Each row is a point on a landscape with many valleys, with its height.
From any point a ball takes the steepest step (drop divided by distance) to one of its 2 nearest points. It stops when none of these is lower. Distance is the straight distance between rows; heights are no part of it.
K_575 height 44.0: [ 92 180 128  84 115 147 114 117 113 144 144  85  48  94 186 137  87 124
 180 123]
K_819 height 49.8: [ 67 192 116  91 148  92  82 106 131 129 125 172 114 111 105 172  84 124
 171 126]
K_858 height 53.3: [ 75 135 127  58 169  84  99 125 108  74 151 160 120  74 121 103 114 148
 132 131]
K_563 height 57.8: [157 197  92 153 163 145 107 104 152 141  87  94 120 118 130 168 116 134
 121 197]
K_190 height 55.3: [122  87  80 120 162 148 133 149 125 132 142 192 173  91 108 118 130 158
 128 162]
K_74 height 32.2: [112 196  93 116 118 141  97 104 112 119 135 109 102  92 164 175  98  97
 148 138]
K_550 height 39.5: [ 86 124 128  86 143 136 119 167 123 170 124 154 103 143 103 128 118 189
 201  91]
K_951 height 50.7: [139  69 146 124 134 117 162 143  90 136 135 131 182  72 118  94 159 112
  70 128]
K_890 height 49.5: [138 108 114 139 173 131 123 141 140  96 117 173 169 153  92 128 121 144
 126 131]
K_29 height 36.5: [137 150 154  97 137  98 143 105 112  75 177 100 126  92 166  85 128  88
  45 176]
K_577 height 34.1: [120 100 151 131  77 117 137 133  90 151 151  98 112 103 151 115 139 137
 126  94]
K_105 height 47.6: [ 89 204 131  87 133 125 107 112 136 139 117 135  75 148 118 167  92 125
 194 109]
K_823 height 44.3: [153 118 107  98 152  90 131 136 113  71 170 152 165  56 134  96 123 123
  57 158]
K_837 height 55.2: [136 196 105 144 169 126 111 106 145 132 102 125 123 137 105 181 127 141
 140 162]
K_164 height 40.3: [127  94 172 145 168 132 150 142 152 108  93 168 153 216  70 104 142 141
 122 104]
K_259 height 60.4: [166 183  97 156 165 128  94 106 138 121  92  88 117  84 146 149 107 119
  89 199]
K_955 height 54.9: [168  68 134 148 123 112 148 137 126 125 126 139 164  72 126 102 138 104
  58 121]
K_317 height 48.1: [114  96 130  87 156 115 117 145  77 109 150 166 143  66 107 111 119 161
 115 105]
K_278 height 32.9: [135 111 140 152  82 153 158 109 158 165 125  60 117 124 189 100 168  74
 112 167]
K_274 height 29.1: [114  80 128 119 119 153 131 161  67 187 138 154 155 119 109 123 133 155
 172  98]
K_782 height 56.5: [167 165 143 174 113 152 136 120 166 158 114  84  90 204 102 165 140 120
 142 135]
K_428 height 32.6: [102 141 171 146 101 162 155 110 150 150 126  84  88 216 157 108 156 112
 146 147]
K_842 height 40.0: [151 136 132  89 132  85 141 119 109  81 182 120 150  63 161  81 126 109
  39 173]
K_709 height 43.7: [106  78 143  93 149 130 129 153  53 148 156 159 164  90  97 101 129 149
 128 118]
K_123 height 45.6: [149  69 177 169  84 123 146 131 127 146 125 112 130 105 127 133 154 108
  81  32]
K_394 height 19.3: [116 154 111 106  79 161 132 115  99 130 169  74  75  87 197 131 108 114
 129 166]
K_956 height 55.1: [ 85 140 122  82 139 113 112 118 112  89 158 138 117 102 139  97 125 153
 136 151]
K_644 height 20.4: [107  76 149 116 111 149 147 159  56 182 137 132 172 133 114 103 154 124
 164 106]
K_518 height 67.5: [196  86  83 155 146 110  94 143 139 114 107 158 192  95 103 111 108 110
  80 164]
K_974 height 19.5: [123 132 126 113  94 130 160 108 111 127 168  85 116  90 178 103 142 110
  93 178]
K_372 height 41.4: [103 155 147 105  90 151 131 116 107 146 153  68  48 127 189 116 104 129
 161 126]
K_767 height 33.3: [135  83  99 150 140 158 149 153 155 161 104 174 173 164  96 111 131 150
 143 150]
K_911 height 33.0: [102  93 147 142 128 150 172 145 167 156  83 126 157 206 119  85 171 140
 154 149]
K_702 height 58.0: [180  80 129 164 120  99 125 135 137  99 138 137 152  78 129 123 121  96
  57  99]
K_860 height 56.7: [106 134 100 101 124 120 131 121 118 101 169 129 131  94 155 103 129 142
 119 173]
K_674 height 38.2: [118  75 144 125 131 136 143 143  84 137 127 157 151 115 110 107 137 154
 116 107]
K_839 height 46.1: [131  56 156 117 151 133 174 147  98 148 107 122 185 106 117  84 184 113
  95 140]
K_680 height 35.4: [ 97  98 128 102 144 151 110 168  87 183 133 171 134 125 100 128 123 179
 185  99]
K_807 height 53.6: [147 170  79 114  82 121 102 110 124 137 127 135 112  74 154 196  96 112
 151  87]
K_115 height 48.2: [169 162  80 146 102 126 106 110 119 114 148 104 112  70 173 185 106  86
 109 126]
K_635 height 34.6: [115 160 130  90 126  85 112 122 122 124 128 142  87  70 140 161  79 126
 167  55]
K_845 height 49.9: [169  68 165 171 104 133 144 133 140 142 113 147 135 122 110 146 138 114
  78  41]
K_645 height 58.3: [148 171 144 161 110 155 128 114 147 138 130  78  86 183 144 170 126 113
 126 133]
K_761 height 46.9: [ 98 133 123 108 174 114 110 132 136  80 127 170 147 150 100 126 121 158
 141 127]
K_206 height 60.5: [110 200  73 128 130 160 105 119 139 153 136 115 114 133 148 180 118 124
 174 179]
K_100 height 24.9: [120 128  63 122 119 137 139 138 137 148 170 132 159  83 159 103 137 136
 138 219]
K_602 height 54.5: [160 158 117 156 130 140 135 133 164 135 114 118 117 190  86 168 138 142
 157 124]
K_39 height 28.1: [125 133 156 136 125 120 128 103 127  94 147 109 102 147 152 114 129 117
 108 136]
K_810 height 32.5: [147 143  44 144 114 148 118 130 154 149 154 123 144  97 164 138 125 123
 150 208]
K_351 height 26.5: [113 172  80 100 100 157 111 117 111 125 166  94  89  78 186 155 105 110
 146 160]
K_896 height 28.2: [ 91 108 154 108  89 119 149 145  70 159 155  87 135 112 140  91 140 134
 152 121]
K_569 height 44.1: [171 177  61 150 117 126 102 114 138 137 124 120 135  85 150 200 110 101
 133 138]
K_763 height 32.4: [122 140 149 107  99 134 139 153 142 156 116 129  72 194  99 125 124 174
 188  64]
K_131 height 44.6: [ 64 138 137  76 174 113 100 138 135 100 121 175 123 145 100 117 113 169
 172 117]
K_385 height 9.4: [113 150 135  91  84 138 151 113  85 136 180  66  90  80 190 111 125 117
 101 163]
K_506 height 47.8: [161 124  54 156 131 134 109 147 159 142 126 153 169 105 122 155 114 134
 139 149]
K_616 height 28.6: [105 132 158 149 116 150 166 129 160 150 109 113 120 231 134  96 162 140
 163 153]
K_501 height 64.2: [146 145  86 143 175 109 102 125 142 101 131 139 161 111 123 124 120 128
 119 180]
K_681 height 60.1: [137 136 143 141 161 109 120 107 131  90 141  98 136 129 139  80 128 100
  85 203]
K_817 height 40.7: [121 127 124 147  94 146 148 114 144 144 141 100 115 149 168 114 144 125
 136 163]
K_234 height 23.0: [135 130 129 123 112 114 120 109 121  95 146 114 105 116 153 136 121 128
 118 113]
K_157 height 60.8: [178  81 148 172 149  94 107 126 145  98 109 135 164 117 104 107 120  95
  59 112]
K_81 height 53.1: [109 195 120 123 180 106  95  95 127  94 106 142 131 129 108 159 123 139
 130 152]
K_104 height 41.5: [128  46 146 118 155 148 165 154 131 157  83 120 189 141 120  69 193 121
 126 157]
K_315 height 29.0: [119 135 117  98 107 110 115 121 106 117 146 117 101  82 155 137 107 141
 146 101]
K_309 height 62.5: [153 173 106 147 169 105 100 104 131  99 120 116 133  98 138 146 120 115
 102 172]
K_307 height 43.3: [133 100 195 142 138 108 133 117 140  82 122 142 116 178 102 111 135 131
  91  63]
K_759 height 39.0: [146  75 108 158 125 141 150 144 152 152 101 146 173 139 121 103 131 124
 120 150]
K_344 height 38.3: [105 105 194 105 140 110 135 147 104 121 120 140  96 155 107 102 114 173
 152  54]
K_970 height 54.8: [156 115  61 142  86 146 122 151 133 155 139 141 143  82 137 179 122 146
 143 104]
K_574 height 46.8: [133  95 159 155  93 141 166 143 149 157 105 132 127 185 114 124 153 142
 130  79]
K_889 height 30.8: [117 179 138  99 136  80  94  95 107  88 120 142  93  84 136 159  77 100
 138  74]
K_554 height 52.7: [153 180 100 146 124 133 127 136 154 135 100 141 121 164  63 193 139 137
 173 108]
K_200 height 32.3: [104 149 163 127 134 135 142 136 149 117 117 140 104 239  84 114 143 162
 166 115]
K_864 height 56.3: [146  65 105 124 178 147 131 139 122 130 123 213 177 110  93 112 130 152
 114 137]
K_448 height 42.4: [ 65 126 129  87 144 136 117 150 139 129 132 162 117 161 109 111 125 188
 185 126]
K_570 height 47.9: [ 81 187 105  86 121 103  95 115 135 145 131 155  90  85 137 169  75 118
 181 113]
K_584 height 42.5: [120  80 149 127 144 141 141 145 112 125 112 171 141 154  97 113 133 163
 123  91]
K_10 height 40.8: [112 100 190 107 138 104 123 128 116  82 124 147 103 152 110 106 113 153
 116  60]
K_760 height 38.1: [123  67 174 140 175 133 155 134 155 118  80 161 173 186  90  71 151 126
 113 133]
K_485 height 47.7: [142 108  87 102 162 111 126 149 125  93 160 172 182  56 123  92 122 130
  81 178]
K_796 height 38.9: [ 99 140 172 122  79 154 144 110 113 148 140  71  54 165 186 111 127 126
 143 125]
K_615 height 55.9: [130 147  62 111  88 131 109 137 124 162 130 147 126  76 142 194 106 140
 170  86]
K_968 height 51.6: [ 77 182 118  98 166  99  83 105 122  91 121 158 127 119 116 147 114 130
 151 145]
K_865 height 39.9: [135  81 159 151  83 128 143 137  95 158 132 112 132 106 135 132 146 130
 108  65]
K_257 height 51.7: [158 121  60 140 119 127 114 140 133 122 135 157 154  74 133 172 115 131
 130 116]
K_472 height 61.5: [126 186 150 160 150 161 118 119 127 105 125  42  84 133 166 137 109 107
  91 182]
K_934 height 58.6: [111 133 125 109 146 114 146 115 126  93 162 124 140 117 150  71 136 120
  98 208]
K_209 height 32.8: [126 147 162 122 135 112 124  98 110  71 167  90  97 118 161 105 126  92
  73 156]
K_464 height 46.0: [ 89 190 128  83 125 129 106 113 123 137 134 122  67 113 159 155  84 119
 188 110]
K_540 height 51.5: [123  98  77 101 153 131 125 153 105 121 157 183 178  45 116 117 131 152
  99 169]
K_868 height 57.3: [156 192  98 142 123 141 113 113 139 140 116 108 112 144 120 193 125 119
 152 136]
K_320 height 43.8: [168 104  83 167 122 135 131 142 164 150 117 137 164 141 119 134 122 127
 131 151]
K_966 height 49.0: [146 113 173 169  92 143 162 135 180 159 108 115 118 210 105 126 165 111
 124  77]
K_393 height 51.2: [112 120 133  83 145  91 106 129  96  75 142 151 125  72 127 120 107 147
 118  96]
K_326 height 31.4: [124 197 108 123 133 117  96  91 110 107 122 125 114  97 137 181 101 104
 121 123]
K_849 height 45.5: [154 115 198 171 128 107 128 118 159 103 121 123 115 193  89 135 141 114
  92  56]
K_852 height 26.7: [116  75 129 129 151 166 163 147 135 163  99 187 166 172  91 106 154 166
 151 136]
K_345 height 37.1: [118 128 130 153  85 167 164 113 152 165 129  71 108 159 187 113 150  95
 134 179]
K_822 height 35.9: [100 154 179 146  90 173 142 113 134 138 136  64  59 197 175 121 130 102
 129 132]
K_495 height 34.0: [109 153 122  89 122 100 116 133 111 156 144 120  84  66 157 150  99 146
 185  79]
K_270 height 37.0: [125  61 139 137 137 156 160 151 166 163  64 131 179 179 116  76 175 122
 141 158]
K_5 height 63.1: [186 111 151 173 166  76  82 110 142  89  99 119 156 117  96  96 123 113
  51 149]
K_917 height 61.7: [159 124 136 160 161  90  99 117 144  99 111 113 155 133 114  84 125 116
  80 190]
K_825 height 33.2: [102  67 163 125 167 149 168 141 119 137  90 175 168 171  98  79 167 158
 128 131]
K_247 height 59.9: [142 172 140 170 124 161 123 115 133 125 136  65  90 151 163 154 120 104
 113 165]
K_266 height 34.9: [122 140 188 156 145 125 144 123 156 114 110 126 111 243  88 114 154 139
 137 122]
K_65 height 65.6: [160 109  87 152 162 114 105 138 143 112 119 155 178 119 109 101 112 127
 108 177]
K_738 height 50.9: [126 189 104 128 133 112 111 117 142 122 105 155 133 138  78 195 114 134
 159 101]
K_923 height 26.8: [131 168 124 116 139  98  97 107 121  87 119 142 119 111 125 167 104 115
 126  88]
K_149 height 37.5: [133 112 185 163 148 124 151 133 174 122  94 131 140 230  69 103 152 128
 123 111]
K_382 height 35.3: [114 117 162 115 108 121 136 146 114 153 124 125  91 158 122 118 118 172
 165  65]
K_216 height 59.1: [123 174  96 127 117 154 113 119 136 134 143 111 105 149 150 163 122 130
 157 154]
K_824 height 51.3: [151 155  90 117  97 110 101 108 108 103 142 128 113  64 161 178 107 104
 119  92]
K_181 height 51.1: [136 109 187 170 110 130 147 110 183 141 104  89 123 198 126 103 169  87
 109 101]
K_954 height 48.0: [177 116 155 172 110 120 129 134 161 117 122 129 120 169  90 165 133 112
 105  62]
K_254 height 28.5: [111 128 140 129 100 155 156 150 148 153 114 142 104 218  89 123 145 172
 175 100]
K_730 height 49.2: [102 194 113  98 120 116 105 127 141 132 108 155 104 156  79 179 109 136
 191 106]
K_640 height 27.2: [134 111 140 127  90 128 167 111 137 153 144  71 133  99 177  94 167  87
  90 171]
K_638 height 38.6: [161 149  40 148 103 140 112 127 142 144 154 117 138  73 171 172 118 108
 138 168]
K_606 height 44.2: [124 105 148 152  97 138 158 127 149 144 121 116 126 172 138 115 150 127
 129 123]
K_454 height 8.1: [117  62 166 112 106 141 151 160  59 170 133 109 169 122 124 108 171  97
 139  85]
K_449 height 20.5: [100  85 162 116  96 130 163 155  78 165 132  76 158 127 141 101 183 115
 135 112]
K_733 height 51.0: [187  92 142 168 115 119 126 136 149 111 121 146 134 129 103 169 119 113
  79  42]
K_580 height 52.8: [166  69 116 147 171 139 130 140 141 121  97 185 183 142  86 112 124 128
 104 131]

Call two points neighbours if one is among the 2 nearest of the other. Go from one point of each pair to the other, from neighbour to neighbour, staying as low as possible. Name the highest point that can't be avoided.
K_616 and K_234: K_5
K_100 and K_234: K_864
K_674 and K_254: K_584
K_852 and K_100: K_615
K_852 and K_254: K_164
K_923 and K_234: K_635
K_454 and K_254: K_733
K_385 and K_923: K_74

For each start below, name the point where the ball stops.
K_807: K_100
K_970: K_852
K_782: K_616
K_574: K_385
K_580: K_454
K_181: K_385
K_917: K_674
K_954: K_254
K_5: K_616
K_968: K_616
K_190: K_234
K_845: K_454
